Each row is a point on a landscape with many valleys, with its height.
A ball rolls from a point to the lowest of its 4 nearest points, and stops where none of them is lower. Distance is the straight distance between rows; heights are no part of it.
<1097>: [ 92 115 130  81  70 178 124 153  96  85 164 162 153  77 176  73 160  81
 186 141  91  58 116 152 124 121  95 134 155 170  66 102  82 119 166 136]  (h 174)
<94>: [117 102 138 133  92 143  82 179 134 163 145 135 151 127 156 136 161 118
 118 105 113  87 145 137 139 141 124 111 150 128 134 131 109 129 116 124]  (h 520)
<814>: [141 154 138 196 157  89 152  46 164 118  98 136 133 148  98 154  81 159
 128 130 143 181 130 119  79 127 178 140 131 139 163 136 147  97 115 132]  (h 421)
<46>: [109 133  79 102 109 152 133 129 100  84 170 133 139  87 124  84 150  96
 158 114 116  98 149 130 125  77  94 120 134 149  72 115 124 146 202  88]  (h 490)
<266>: [ 79 105 145 161  85 151  76 203 121 152 129 164 202 154 198 154 200 152
 121 142 124  79 145 164 124 140 119 112 132 133 159 131 104 135  60 149]  (h 341)
<340>: [127 128 137 139 136 127 125  91 147 152 126 142 118 121 109 160 100 125
 137 119 144 146 117 123 117 121 175 140 122 139 146 131 129 111  92 149]  (h 272)
<950>: [118 155 132 204 159  93 146  46 172 121  95 120 146 124 110 145  61 175
 117 118 146 173 122 120  82  92 173 138 118 159 165 150 151  81 113 131]  (h 403)
<151>: [161 102 128 113 134 151 130 145 124 129 121 122 117 124 105 148 103 100
 135 117 136 144 111 126 144 135 160 123  92 100 119 130 138 143 121 135]  (h 310)
<646>: [103 117 100  83  93 154 130 144  86  92 171 152 140  91 154  79 163 106
 175 132 104  72 141 143 138 118  94 117 145 151  62 109  99 131 181 110]  (h 279)
<1140>: [154 121  96 102 191  76 174  46 168  65 109  72  97 129 113 109  39 141
 135 116 140 131 116 117 145 125 120 174  85 124 139 171 184 110 206  65]  (h 468)
<1003>: [ 94 126 150 152 157 101 162  61 170 115 123  99  93  78 125  92  44 175
 129  85 124 147  88  65  97  71 156 172 116 183 155 161 142  51 126  96]  (h 535)
<912>: [156 111 116 129 157 123 148  65 136 109 107 119 106 139 116 135  80 126
 130 114 150 150 120 108 115 128 159 154  92 148 128 131 166 106 140 128]  (h 427)
<1387>: [136 112 121 102 122 136 110 171  93 127 151 118 115 127 130 105 153 112
  99 123 109 113 136 139 165 145 110 109 144 100  83 125 120 146 148 118]  (h 481)
<623>: [134 124 110 123 162 132 154  82 168  97 122  93 114 109 123 125  72 141
 123  96 142 143 102  95 125  91 134 163  90 158 129 133 167 100 156  98]  (h 476)
<294>: [182 141 138 156 127  92 190  94 114 149 111 120  94 176  81 134  98 147
  91 149 145 188 115 138 107 218 146 127 118 100 161 147 146 141 122 170]  (h 514)
<591>: [167 122 131 138 152 116 155  85 117 120 124 145 104 152 109 156  92 114
 124 136 153 169 110 124 103 154 164 123  89 112 135 133 140 121 124 157]  (h 173)
<1589>: [126 104 111  68 156 131 139 145  97  90 161 111 106 123  92 109 134 128
 154 153  89 144 154 121 127  85 113 128 125  84  58 128 166 172 204  77]  (h 575)
<1483>: [ 99 137 123 130  79 155 119 128 125 110 167 152 159  77 140  97 150 121
 154  98 102  88 124 121 120 113 133 131 160 178  98 112  89 129 168 103]  (h 311)
<180>: [171  93 104  97 190  88 165  63 141  82 123  94  95 155 115 126  66 146
 134 137 147 156 127 129 116 147 118 149  79 100 139 146 186 119 193 100]  (h 361)
<1351>: [157 102 120 103 135 133 112 156 108 125 119 112 104 128 126 121 122  98
 103 120 120 129 128 123 175 146 128 114 124  99 106 128 133 149 125 124]  (h 404)
<1299>: [ 86 136 108 162 108 147 132 103 160 124 166  77 143  82 137  74  90 112
 149  62 100 132  99  70 127  53 117 135 143 161 126 130 133  87 176  68]  (h 55)
<1393>: [ 93  91 152 137 125 125  70 166 132 169 141 141 147 144 157 153 144 126
 136 128 140 117 146 144 136 128 118 101 149 134 184 144  95 132  73 156]  (h 370)
<429>: [115 144  87 142 121 151 136 114 136 101 166 104 142  82 108  92 129 117
 132  96 117 117 126  83 122  58 121 138 130 152  88 103 146 126 193  68]  (h 488)
<1280>: [119 129 136 139 129 126 101 125 141 159 125 158 120 123 126 155  94 124
 158 126 154 136 132 130 125 112 182 132 109 153 157 130 100 126  79 133]  (h 398)
<716>: [124 125 108 122 186 104 165  64 163  90 133  75  84  94 137  91  48 148
 124  84 133 151  89  81 131  88 134 171 107 157 127 150 157  75 175  83]  (h 510)
<1445>: [136 214 158 236 128  86 124  89 142 150  77 167 133 142 137 149  86 172
 127 109 172 179 154 140 100 134 164 165  89 110 220 159 115 113  59 151]  (h 243)
<157>: [128 117  99  89 149 122 147 147 117  93 149 105 134 114 108  97 123 123
 145 120 116 137 131 101 152  90 121 136 103  96  66 112 166 160 198  73]  (h 491)
<379>: [124 122 101  84 159 130 159 124 118  93 157 110 129 127  91 109 115 122
 159 138 103 147 145 106 142  85  94 154 117 100  62 110 175 157 211  49]  (h 537)
<1455>: [147 122 138  87  90 150  85 171  95 119 107 120 168 170 136 140 218 110
  61 150 100  71 129 171 147 163  73  89 168 125  79 103 131 156  86 158]  (h 188)
<1303>: [136 126  99  98 193 108 185 101 167  69 116  70  94 123 118 107  62 140
 153 113 128 143 118 104 139 105 119 181  95 101 115 132 184 131 213  47]  (h 503)
<523>: [146 116 116  68 118 119 110 177  83 119 125  98 117 139 124  96 161 124
  96 165 103 103 132 167 175 138  89 105 149  84  74 121 136 171 140 120]  (h 539)
<15>: [102 116 121  64  98 159 132 180  88  78 165 135 134  93 173  64 174 103
 163 138 109  73 126 159 144 130  65 126 155 125  67 111  97 140 157 126]  (h 356)
<1030>: [113 137 166 142  98 148  80 193 121 132 105 141 180 178 155 188 229 127
 103 172 115  85 144 169 132 158 109  94 154 132 145 107  87 149  21 165]  (h 298)
<224>: [155 121 130  88 127 141  95 156  99 143 114 103 142 163 126 135 187 103
  76 152 110  92 138 165 157 158  70  95 154  86  84  99 139 158 100 153]  (h 70)
<1062>: [132 128  93 113 136 140 138 127 142  94 147  99 131  98 103  97 107 106
 141 105 124 142 128  94 141  80 108 151 112 128  98 115 168 147 186  70]  (h 439)
<325>: [106 119 112  34 121 147 127 176  80  85 137 124 122 117 162  76 193 123
 133 159 100  72 118 170 149 135  52 115 171 106  73 115 118 135 151 140]  (h 419)
<533>: [196 133 130 161 166  92 172  33 155 121 111 102 131 167  91 140  84 141
 105 124 152 183 133 120  88 168 133 146 102 131 157 135 169 106 167 117]  (h 426)
<1095>: [ 95 109 144 127  74 146 102 174 132 140 147 151 162 112 139 106 162 118
 124 109 103  73 148 148 128 138 123 126 164 141 123 141  96 130 133 117]  (h 401)
<1147>: [120 136  99 103 171 122 149 114 152  81 130  81 123 108 120 103  89 134
 141  93 117 152 117  99 138  79 109 173 122 121  93 117 167 139 208  49]  (h 365)
<580>: [134 105 130 101  98 154  89 172  93 149 125 109 158 145 139 120 199 113
  77 129 106  90 129 143 148 157  74 108 165 109  89 123 124 131 103 150]  (h 86)
<872>: [122 141 128 162 142 118 123  92 162 134 114 139 120 114 107 151  88 160
 122 139 149 157 117 113 108  68 181 135 108 164 154 138 145  98  94 131]  (h 470)
<349>: [158 113 146 103 127 150 100 158 116 163 106 106 126 147 136 138 158  88
  92 137 123 115 129 143 170 159  97  87 149  86 114 111 130 143 109 153]  (h 164)
<709>: [ 86 103 145  89  78 158 123 186  96 137 145 158 159 109 174  90 212 113
 128 121  95  63 103 150 108 154  84 122 158 153  90 111  90 118 128 157]  (h 160)
<1525>: [ 77 102 155 148  90 141  80 180 141 150 138 159 183 125 177 137 194 144
 124 123 100  72 137 147 110 146 119 125 145 148 143 132  91 120  91 129]  (h 430)
<1364>: [176 200 154 230 125  77 137  94 162 138  96 154 126 147 114 153  84 187
 117 123 178 200 156 129 105 131 157 164 101 105 238 162 119 115  78 140]  (h 163)
<261>: [163 124 157 112 138 143 110 171 119 157 100 110 152 172 140 166 197  94
  86 166 115 106 138 149 160 168  85  70 163 105 125 108 116 145  71 165]  (h 222)
<1208>: [104 126  90  77 133 148 137 140  93  76 188 120 118 103 127  89 140 102
 180 137 104  98 157 134 127  70  90 116 131 120  58 117 130 155 203  81]  (h 494)
<829>: [120 186 140 216 141  96 127  77 142 135  84 165 137 133 109 167  81 168
 133 126 155 175 145 125  97 116 186 142 106 134 192 148 126 120  84 145]  (h 307)
<940>: [112  98 147 139 101 138  72 198 132 154 124 130 166 155 167 150 182 124
 108 135 118  95 146 145 129 138 118 104 167 132 154 120 103 132  66 158]  (h 540)
<228>: [137 109 147  96 130 139 124 150 117 174 112 115 106 162 141 161 131  97
 106 147 134 136 110 132 162 165 129  92 130 105 143 112 125 134 102 171]  (h 215)
<652>: [ 97 167 138 175 145 113  92  92 138 171  98 177 129 117 122 148  91 152
 141 132 156 155 140 148 106 105 174 129 120 134 181 129 105 124  73 159]  (h 259)
<82>: [102 135 115 161 106 156 120 119 158 125 146  92 133  74 132 110 110 122
 129  98 130 133 122  77 136  58 143 140 136 170 128 128 128  94 145  79]  (h 313)
<558>: [168 113 117 119 150 130 138 102 114 111 125 126  93 151 117 141  87 103
 126 131 150 158 110 123 135 149 152 131  87 112 121 135 159 132 131 151]  (h 228)
<301>: [141 191 158 201 130  86 141  83 153 156  94 153 124 148 108 158  94 173
 129 139 157 183 145 138  93 151 164 143 115 106 195 149 132 126  92 155]  (h 381)
<330>: [199 118 121 159 154  93 187  58 110 122 114 125 106 175  91 137  81 148
 104 161 156 189 124 128  99 190 131 127  95 107 151 149 160 133 160 155]  (h 461)
<433>: [ 89 119  91 130 103 165 123 104 108  84 162 139 158  57 161  88 136  95
 155 105  88  88 125 120 116  80 117 114 159 195  81 105 103  97 200 107]  (h 357)
<208>: [134 121 100  73 142 121 133 172  91  91 156 109 108 124  99  92 148 129
 131 144  86 129 136 135 164 108 115 117 132  76  73 118 142 169 172  95]  (h 576)
<368>: [118 139 103 137 108 144 118 127 126 105 155 118 139  79 116 103 130 107
 134  93 120 113 131  91 130  78 130 139 134 167  95 126 112 131 163  85]  (h 498)
<560>: [124 111 112  55 104 153 119 173  85 120 129 119 133 126 152  94 203 123
 114 158 101  66 119 184 143 135  59 115 158 110  68 102 124 133 146 133]  (h 469)
<801>: [ 88 121 148 153 108 136  57 181 141 169 139 151 169 136 189 155 177 144
 148 125 140  96 145 154 119 131 122 114 143 138 192 131  97 111  64 152]  (h 538)
<1398>: [111 103 151 107  94 130 100 181 112 149 140 119 160 123 154 112 191 124
  99 116 104  82 129 144 139 159  97 103 167 123 101 128 109 137 114 141]  (h 291)
<774>: [135 136 100 124 121 152 127 128 120 109 159 116 142  83 107  99 139 108
 136 107 125 115 133  96 150  85 120 140 137 144  79 114 148 136 191  81]  (h 471)
<1570>: [ 97 131 142 187 151 110 136  75 170 112 101 126 114 107 127 129  58 182
 123 112 120 155 105  99  76  51 158 147 115 177 163 141 157  69 117 129]  (h 451)
<1349>: [142 122 110  83 181 117 175 120 160  75 110  98 121 131 108 123  93 142
 163 128 117 152 138  98 131 113 107 168  97  97  98 116 193 144 218  66]  (h 525)
<923>: [106 103  96  58 117 158 137 163  80  59 180 143 124  95 153  75 152 103
 200 154  98  74 150 152 136 113  81 109 148 119  61 100 101 145 188 102]  (h 336)
<958>: [128 118 153 140 130 151 106 173 121 171 116 132 139 166 151 188 189 112
  96 161 138 108 145 146 138 136 110  78 153 123 159 110  99 143  43 181]  (h 154)
<1077>: [120 129 121 151 115 133  96 124 160 149 135 150 121 104 109 155 108 129
 145 120 133 126 141 100 121  76 170 129 112 169 150 127 123 114  97 117]  (h 548)
<1282>: [ 78 133 111 116  75 151 122 137 108 106 166 171 156  75 156  83 157  95
 167 115  84  74 128 140 116 117 110 138 152 171  84 122  76 116 163 124]  (h 264)
<532>: [ 94 140 139 156 144 113 101 147 136 198 118 163 130 153 144 164 143 138
 135 148 169 151 129 150 128 142 139 114 136 132 178 129 103 136  72 181]  (h 129)
<316>: [109 117 101  66 132 139 139 155  87  85 187 114 108 120  96  86 159 124
 178 151 104 115 153 136 136  95 108 121 126  90  62 117 131 169 210  80]  (h 524)
<1108>: [120 146 138 173 148 112 144  67 144 134 107 158 119 129  97 163  96 148
 136 123 142 168 126 135  89 116 187 139 111 151 158 137 139 109 102 154]  (h 425)
<612>: [121 153 105 136 151 133 150 102 169 100 147  74 125  91 128  98  76 116
 135  73 121 145  92  77 140  66 111 165 122 153 106 128 163 112 183  62]  (h 242)
<1501>: [162 120 156 104 104 156  93 168  89 130 109 119 175 173 140 157 242  99
  86 172 106  80 153 166 149 171  99  74 157 108  93  94 116 160  51 171]  (h 261)
<1196>: [ 60 104 163 133  71 153  97 203 107 144 124 165 189 132 191 123 228 148
 122 149  91  59 112 153 101 149 118 123 157 142 120 116 105 136  92 159]  (h 363)
<257>: [100 104 124  48 105 165 120 184  78  84 156 137 115 101 165  70 172 110
 173 158  92  71 131 166 148 128  63 111 161 111  65 110 103 131 168 125]  (h 379)
<743>: [133 127 132 136  86 149 106 135 136 135 161 133 149  91 125 120 139  98
 136 101 121 104 134 107 142 105 154 133 132 159 114 124 102 124 124 100]  (h 614)
<312>: [121 164 142 170 135  96 156 124 141 195  89 155 112 155 108 162 127 162
 117 144 160 175 125 142 117 185 157 122 137 115 201 138 114 136  85 183]  (h 204)
<745>: [ 86 124 157 154  75 146  75 199 113 141 121 138 202 166 185 150 225 134
 113 142 106  73 132 145 117 139 124 106 140 138 143 119 105 138  46 170]  (h 89)
<1149>: [ 68 104 154 121  70 146 103 177 104 144 137 164 175 109 161 113 191 138
 126 107  92  61 126 147 118 153 104 124 168 151 109 130 103 134 121 131]  (h 276)
<1018>: [ 95 134 142 160 151 128  85 151 124 205 114 156 135 156 152 172 163 144
 129 150 162 155 135 154 121 137 129 113 141 127 186 121  99 133  60 184]  (h 162)
<187>: [105 133 102 121  79 147 123 139 119 109 170 157 143  76 141  95 153 104
 142 115 110  92 139 113 133 117 118 134 142 161  76 129 102 138 168 100]  (h 318)
<1313>: [110 114 147 137 128 129 104 153 137 200 129 143 120 143 135 171 130 115
 133 150 146 132 130 139 146 138 130 103 142 121 174 129  98 126  79 178]  (h 206)
<476>: [107 145 144 157 132 128 105 124 148 194 117 175 129 130 130 156 110 140
 145 125 155 160 130 141 119 129 164 125 122 125 178 129  98 128  72 171]  (h 229)
<66>: [123 106 149 112 122 136 106 168 126 155 125 129 121 148 136 149 146  94
 118 118 126 117 129 129 145 135 133 104 137 113 133 134 116 134 103 155]  (h 348)
<470>: [142 129 108 116 101 149 108 149 136 122 166 139 136  86 116 108 149 103
 122  96 116 120 135 107 158 123 126 120 136 131  95 126 122 141 158  98]  (h 590)
<1273>: [146 120 116 147 157 123 145  65 155 112 117 126 122 119 110 140  83 140
 131 108 154 148 103 104 107  88 169 151 105 168 143 130 157  86 125 113]  (h 463)
<761>: [208 148 156 174 124  83 185  95 154 163 112 114 101 193  82 149  91 163
  72 165 140 206 155 117 123 230 144 126 110  94 211 155 146 148 105 144]  (h 774)
<196>: [141 138 141 156 135 118 150  97 127 170 117 160 106 142 108 157 102 133
 144 124 145 163 116 128 111 152 185 128 122 124 152 133 128 121 103 161]  (h 170)
<803>: [172 107 113  94 146 128 144 128 115 106 116 106  95 145 121 134  92 114
 129 142 131 156 104 125 165 162 136 123  88  81 113 136 164 153 137 135]  (h 287)
<1284>: [110 145  79 105 131 143 138 110 103  87 177 114 137 108 115  90 133 104
 165 114 101 113 144 119 130  59  97 130 137 135  65 107 143 142 211  63]  (h 477)
<1542>: [ 71 122 138 121  80 142 119 162 120 118 146 180 173  67 154  96 171 106
 149 113  97  69 131 137 103 128 113 133 166 184  97 127  73 121 150 129]  (h 297)
<167>: [159 115 107  87 176 110 155  69 158  76 108  89 107 120 123 119  60 132
 122 101 133 136 123 103 116 107 132 172  88 135 128 130 176 108 176  81]  (h 433)
<1357>: [144 133 170 114 118 143  97 166 115 144 103 120 149 171 144 191 210  99
  85 165 126 105 150 156 147 160  96  75 154 120 144 102  95 145  41 165]  (h 245)
<1465>: [ 92 121 137  97  69 140 123 166 108 116 157 158 151  87 147  85 163 121
 147 120 101  74 117 140 116 138  99 137 152 155  84 117  90 124 147 131]  (h 306)
<210>: [102 133 133 133 166 105 162  77 183 104 154  88 100  69 136  81  43 153
 154  67 121 170  82  47 110  60 141 176 117 165 141 148 143  62 143  75]  (h 550)
<446>: [116 109 110  45 124 165 132 184  94  75 161 107  90 125 149  83 165 113
 189 185  79  77 144 158 146 113  80  93 165  85  55 112 118 142 188 100]  (h 382)
<360>: [125  99 151 113 107 135  94 186 132 154 130 119 151 143 147 131 170 106
 107 108 107  98 134 141 145 160 104 101 150 113 125 121 111 132  97 154]  (h 428)
<897>: [117 131 134 151 145 135 136  97 161 118 128 104 114  96 126 126  83 148
 133  95 138 145 105  77 103  54 161 145 115 189 151 137 151  77 105 106]  (h 529)
<917>: [133 115 129 132 128 136 117 124 151 149 134 145 116 109 115 158  96 120
 144 118 144 136 124 104 132 105 174 128 115 158 138 133 111 118 101 128]  (h 429)
<106>: [212 147 143 198 142  69 180  62 150 153 112  99 124 168  64 143  85 161
  92 141 154 204 142 103 114 211 149 132 106 102 190 160 151 129 134 140]  (h 842)
<364>: [121 161 137 210 153 101 130  69 170 137 104 148 137 127  96 146  62 172
 120 128 147 161 141 117  83  85 175 137 113 150 164 146 131 105  95 141]  (h 362)
<117>: [132 108 142 109  89 164  96 174 103 118 110 123 174 154 145 154 235 112
  81 141  94  71 128 163 134 161  94  87 169 132  91 110 116 146  65 165]  (h 213)
<363>: [158 125 107 100 121 134 128 140 107 109 147 118 118  99 115 112 126 112
 130 111 125 141 131  99 156 117 134 138 113 116  84 117 136 152 154 102]  (h 577)
<1506>: [146 187 152 183 133  91 145 105 141 166  86 155 115 184 112 161 105 175
 116 145 164 180 137 141 105 194 163 143 128  94 188 146 128 131  92 168]  (h 420)
<747>: [116 134  99  72 104 134 112 162  82 103 173 140 114 105 134  80 156 118
 130 139 115 100 143 143 159 129 101 113 155 126  64 131 107 153 168 116]  (h 479)
<1038>: [103 114 148 130  82 139  82 177 139 152 149 157 151 113 140 133 146 123
 131 108 117  70 142 122 137 133 134 121 148 145 144 131  95 135 108 114]  (h 560)
<355>: [152 116  96  98 200  93 182  76 176  55 120  58  82 122 119 110  32 149
 150 124 118 129 126 116 143 119 119 162  91 121 127 154 167 124 219  57]  (h 505)
<126>: [103 116 125 149 148 130 148  88 178 121 133  96 108  88 135 110  61 147
 128  93 132 148  91  72 106  51 140 165 116 183 145 131 156  54 129  98]  (h 572)
<858>: [126 124 120  36 115 159 128 192  85  80 142 108 100 143 138  75 182 137
 138 175  89  64 136 170 149 129  62 111 189  83  65 111 118 153 155 109]  (h 422)
<805>: [106 141 140 147 144 111 131 139 128 181 107 155 109 159 123 167 125 136
 132 139 155 162 129 148 139 159 151 105 136 123 179 135 112 132  95 189]  (h 64)
<109>: [123 127 128 150 126 124 113 102 149 146 126 143 120 119 113 145  86 136
 141 123 150 134 125 122 110  95 186 132 112 158 139 134 121 108 100 139]  (h 369)
<293>: [143 129 111 138 116 155 123 135 140 120 155 120 136  92 111 114 117 110
 122  88 127 125 135  94 139  84 148 143 118 159 114 123 131 123 139  94]  (h 486)
<535>: [152 115 144 101 100 153  93 172  91 147 100 108 157 158 141 143 209 116
  75 138 110  91 140 154 157 165  82  91 164 111  88 103 121 146  86 160]  (h 105)
<1607>: [ 64 117 143  97  76 163 116 170 108 128 151 174 164  94 170  91 188 105
 152 117 107  69 101 139 105 136  87 145 156 168  85 115  84 119 146 138]  (h 244)
<1585>: [105 143 144 152 142 123 123 145 131 197 102 144 113 165 126 174 153 142
 102 152 158 163 131 147 122 165 126 105 137 114 190 125 117 141  72 189]  (h 125)
<1568>: [169 113 104 135 177  95 167  36 146 101 111 101 103 147 115 139  61 135
 110 116 156 141 115 114  92 126 143 155  98 136 137 138 177 101 169 105]  (h 399)
<490>: [125 114  98  66 121 136 134 175  76 111 161 117 125 122 127  76 154 126
 119 151  96 112 141 155 161 131  86 105 152  88  70 124 113 155 161 111]  (h 527)
<1179>: [139 145 146 129 132 126 171 121 113 181  86 112  77 184 110 157 136 124
  87 156 148 160 111 143 131 188 128 116 119  96 169 131 139 141 107 187]  (h 411)
<753>: [151 120 120 166 155  99 163  40 153 113 110 127 111 134 114 140  75 155
 112 116 145 147 117 112  90 118 170 127 114 152 149 150 161  96 133 131]  (h 423)
<1586>: [145 123 136 139 133 122 140 107 126 161 117 143 104 135 117 159 100 107
 131 140 145 156 107 127 127 156 157 126 110 115 146 141 134 131 100 161]  (h 91)
<865>: [152 112 124 117 130 141 121 118 148 120 134 125 105 119 113 154 102 105
 137 106 139 132 122  99 135 113 164 138 101 149 123 127 139 117 119 106]  (h 446)
<100>: [174 175 167 212 132  74 152  96 165 138 105 143 132 179  93 167  84 175
 107 137 166 198 161 108 102 186 163 146 109 100 211 162 122 126 101 137]  (h 140)
<1301>: [133 129 122 142 183 102 166  52 165 108 122  91 100 114 129 106  39 154
 106 104 122 150  90  98 117 100 145 166 114 158 146 161 159  67 162 105]  (h 507)
<689>: [181  97 111 113 172 126 163  89 130  84 112 110 105 147 123 127  93 128
 131 138 156 153 122 119 127 154 140 141  72 105 116 134 174 133 158 115]  (h 296)
<737>: [150 127 161 111 142 147 128 151 117 178  88  96 112 178 137 171 183  90
  83 171 147 130 108 143 156 176  94  86 154 104 149 103 123 149  77 174]  (h 324)
<1274>: [162 158 149 202 140  83 158  49 154 125  96 138 133 159  82 154  78 161
 118 132 161 179 135 112  93 158 167 136 113 126 185 156 145 113 120 137]  (h 485)
<205>: [163 160 152 173 121  96 162  82 135 142 108 147 122 158  77 163  95 149
 126 147 136 179 131 130  98 179 162 128 112 115 169 144 139 132 102 154]  (h 501)
<545>: [130 220 155 244 139  82 124  82 165 126  75 149 136 121 134 151  83 172
 118 111 174 185 158 131  96 105 167 156  86 115 210 139 116 103  72 149]  (h 253)
<127>: [ 73 116 134  93  71 180 124 145 109  93 159 171 161  77 191 106 159  78
 204 122  92  47 103 142 123 115 106 150 152 188  68 105  65 111 163 135]  (h 54)
<1152>: [149 115  99  88 148 130 134 158  89  96 154 105 111 129  95 102 138 128
 145 147  95 145 154 115 162 102 117 132 112  87  68 124 159 177 180  91]  (h 553)
<804>: [107 114 138 147  96 134  79 166 143 156 144 157 148  97 135 142 139 124
 151 117 133  91 147 140 130 117 153 130 145 154 165 143  90 121 101 116]  (h 718)
<1031>: [139 113 112 112  99 139 116 169 109 116 158 135 132 105 126 101 142 111
 121 110 108 116 133 113 158 136 128 118 131 114  87 121 126 155 148 109]  (h 544)
<95>: [164 163 159 183 123  90 172  98 138 155  96 147 120 183  92 163 100 165
 102 136 144 183 123 121 100 195 164 143 120 104 192 150 134 139 104 167]  (h 574)
<321>: [ 81 120 140 158  94 146  65 196 106 141 129 147 191 164 197 161 212 131
 123 151 133  87 139 173 126 145 107 112 140 138 174 122  81 136  28 175]  (h 383)
<461>: [127 129 154 123 141 144 128 171 126 183 112 133 119 175 133 176 177 118
  95 161 154 137 119 142 135 147 100  79 150 119 165 115 102 130  75 187]  (h 240)
<356>: [105 116 130  98  90 136 116 162  94 128 164 146 148 102 142  82 170 113
 125 113 102  84 127 136 134 135  96 115 158 141  79 130  97 142 143 122]  (h 388)
<288>: [120 137  81 110 142 131 146 120 115  86 156 107 140 103 102 100 128 113
 146  93 111 139 123 115 134  70 109 149 131 131  72 104 151 150 206  57]  (h 464)
<1036>: [139 123 139 126 141 122 132 139 133 179 106 143  89 152 125 149 120 111
 123 136 153 144 111 137 142 170 152 106 125 107 154 123 125 130  89 180]  (h 139)
<1343>: [153 118 129 111 136 122 147 128 112 152  96 129  80 160 119 148 100 106
 116 146 142 148 105 136 156 164 143 105 120 101 139 134 141 132 111 169]  (h 196)
<1230>: [167 112 115  92 189 115 160 116 137  76 115  93 109 146 116 128  87 145
 158 137 134 146 134 120 132 136 134 160  64  97 102 124 184 145 196  86]  (h 408)
<1337>: [145 134  99 116 187  86 179  49 168  60 132  63  76 103 130  81  21 157
 121 102 143 153 104  99 130 113 138 168  95 139 137 161 142  84 200  76]  (h 487)
<1341>: [128 108 140 132 121 129  99 148 137 181 129 149 124 131 128 153 127 102
 140 124 143 137 130 126 143 122 148 120 133 135 163 139 101 127  73 152]  (h 90)
<661>: [177 153 154 162 113  89 179 109 129 173  86 120 113 189  90 156 112 151
  82 158 144 179 120 128 114 224 142 132 120  93 185 155 137 147  96 173]  (h 639)
<291>: [110 192 151 203 130 100 110 105 143 180  68 177 121 142 118 161 102 167
 133 121 171 183 146 155  98 147 167 153 119  91 210 151 113 134  80 177]  (h 317)
<234>: [154 117 100 123 152 138 145 115 139  92 124 113 119  95 113 116 103 121
 125 101 139 139 114  86 134  99 134 160  92 133 104 114 171 122 166  77]  (h 478)
<1601>: [162 105 109 101 168 133 142 120 137  83 124 106 114 117 111 122 107 127
 135 127 136 151 125  94 138 113 136 156  77 123  97 116 186 133 170  85]  (h 406)
<1396>: [177 123 108 118 138 112 165  98 106 136 108 106  80 168 112 147  91 122
 129 162 146 162 105 158 148 185 136 118  96  99 137 133 158 144 132 163]  (h 246)
<462>: [139 122 100  91 112 134 130 142  93 110 165 130 119 104 119  93 159 129
 145 130 112 125 149 120 144 111 108 116 136 104  68 112 139 163 177  96]  (h 526)
<1118>: [ 91 152 130 168 145 114  75 127 146 199 106 174 140 124 148 156 129 141
 144 120 161 145 143 163 127 116 152 132 124 134 194 129  95 125  64 167]  (h 161)
<1130>: [136 148 154 116 140 129 140 131 120 190  83 123 104 185 122 173 165 114
  81 171 166 138 110 145 140 175 117 102 138  93 170 110 114 138  84 191]  (h 327)
<56>: [ 92 139 141 160 143 130  69 142 128 199 128 170 151 131 158 161 147 143
 155 139 165 137 138 162 122 119 132 114 122 133 189 136  88 123  71 171]  (h 61)

Where does a ball stop that starts at each point below?
<950>: <100>
<1031>: <1586>
<560>: <127>
<761>: <1586>
<858>: <127>
<301>: <100>
<180>: <1586>
<316>: <127>
<1601>: <1586>

Call two points neighbours if one is among the 4 nearest of the other. Go from one point of each pair to the other, from neighbour to neighbour, staying as low as possible. Name the highest point that can't be avoided.
<745> and <1341>: <1030>
<1586> and <1341>: <1313>
<1341> and <958>: <261>
<224> and <1341>: <228>
<127> and <709>: <1607>
<224> and <100>: <829>
<1586> and <56>: <1036>
<56> and <805>: <532>
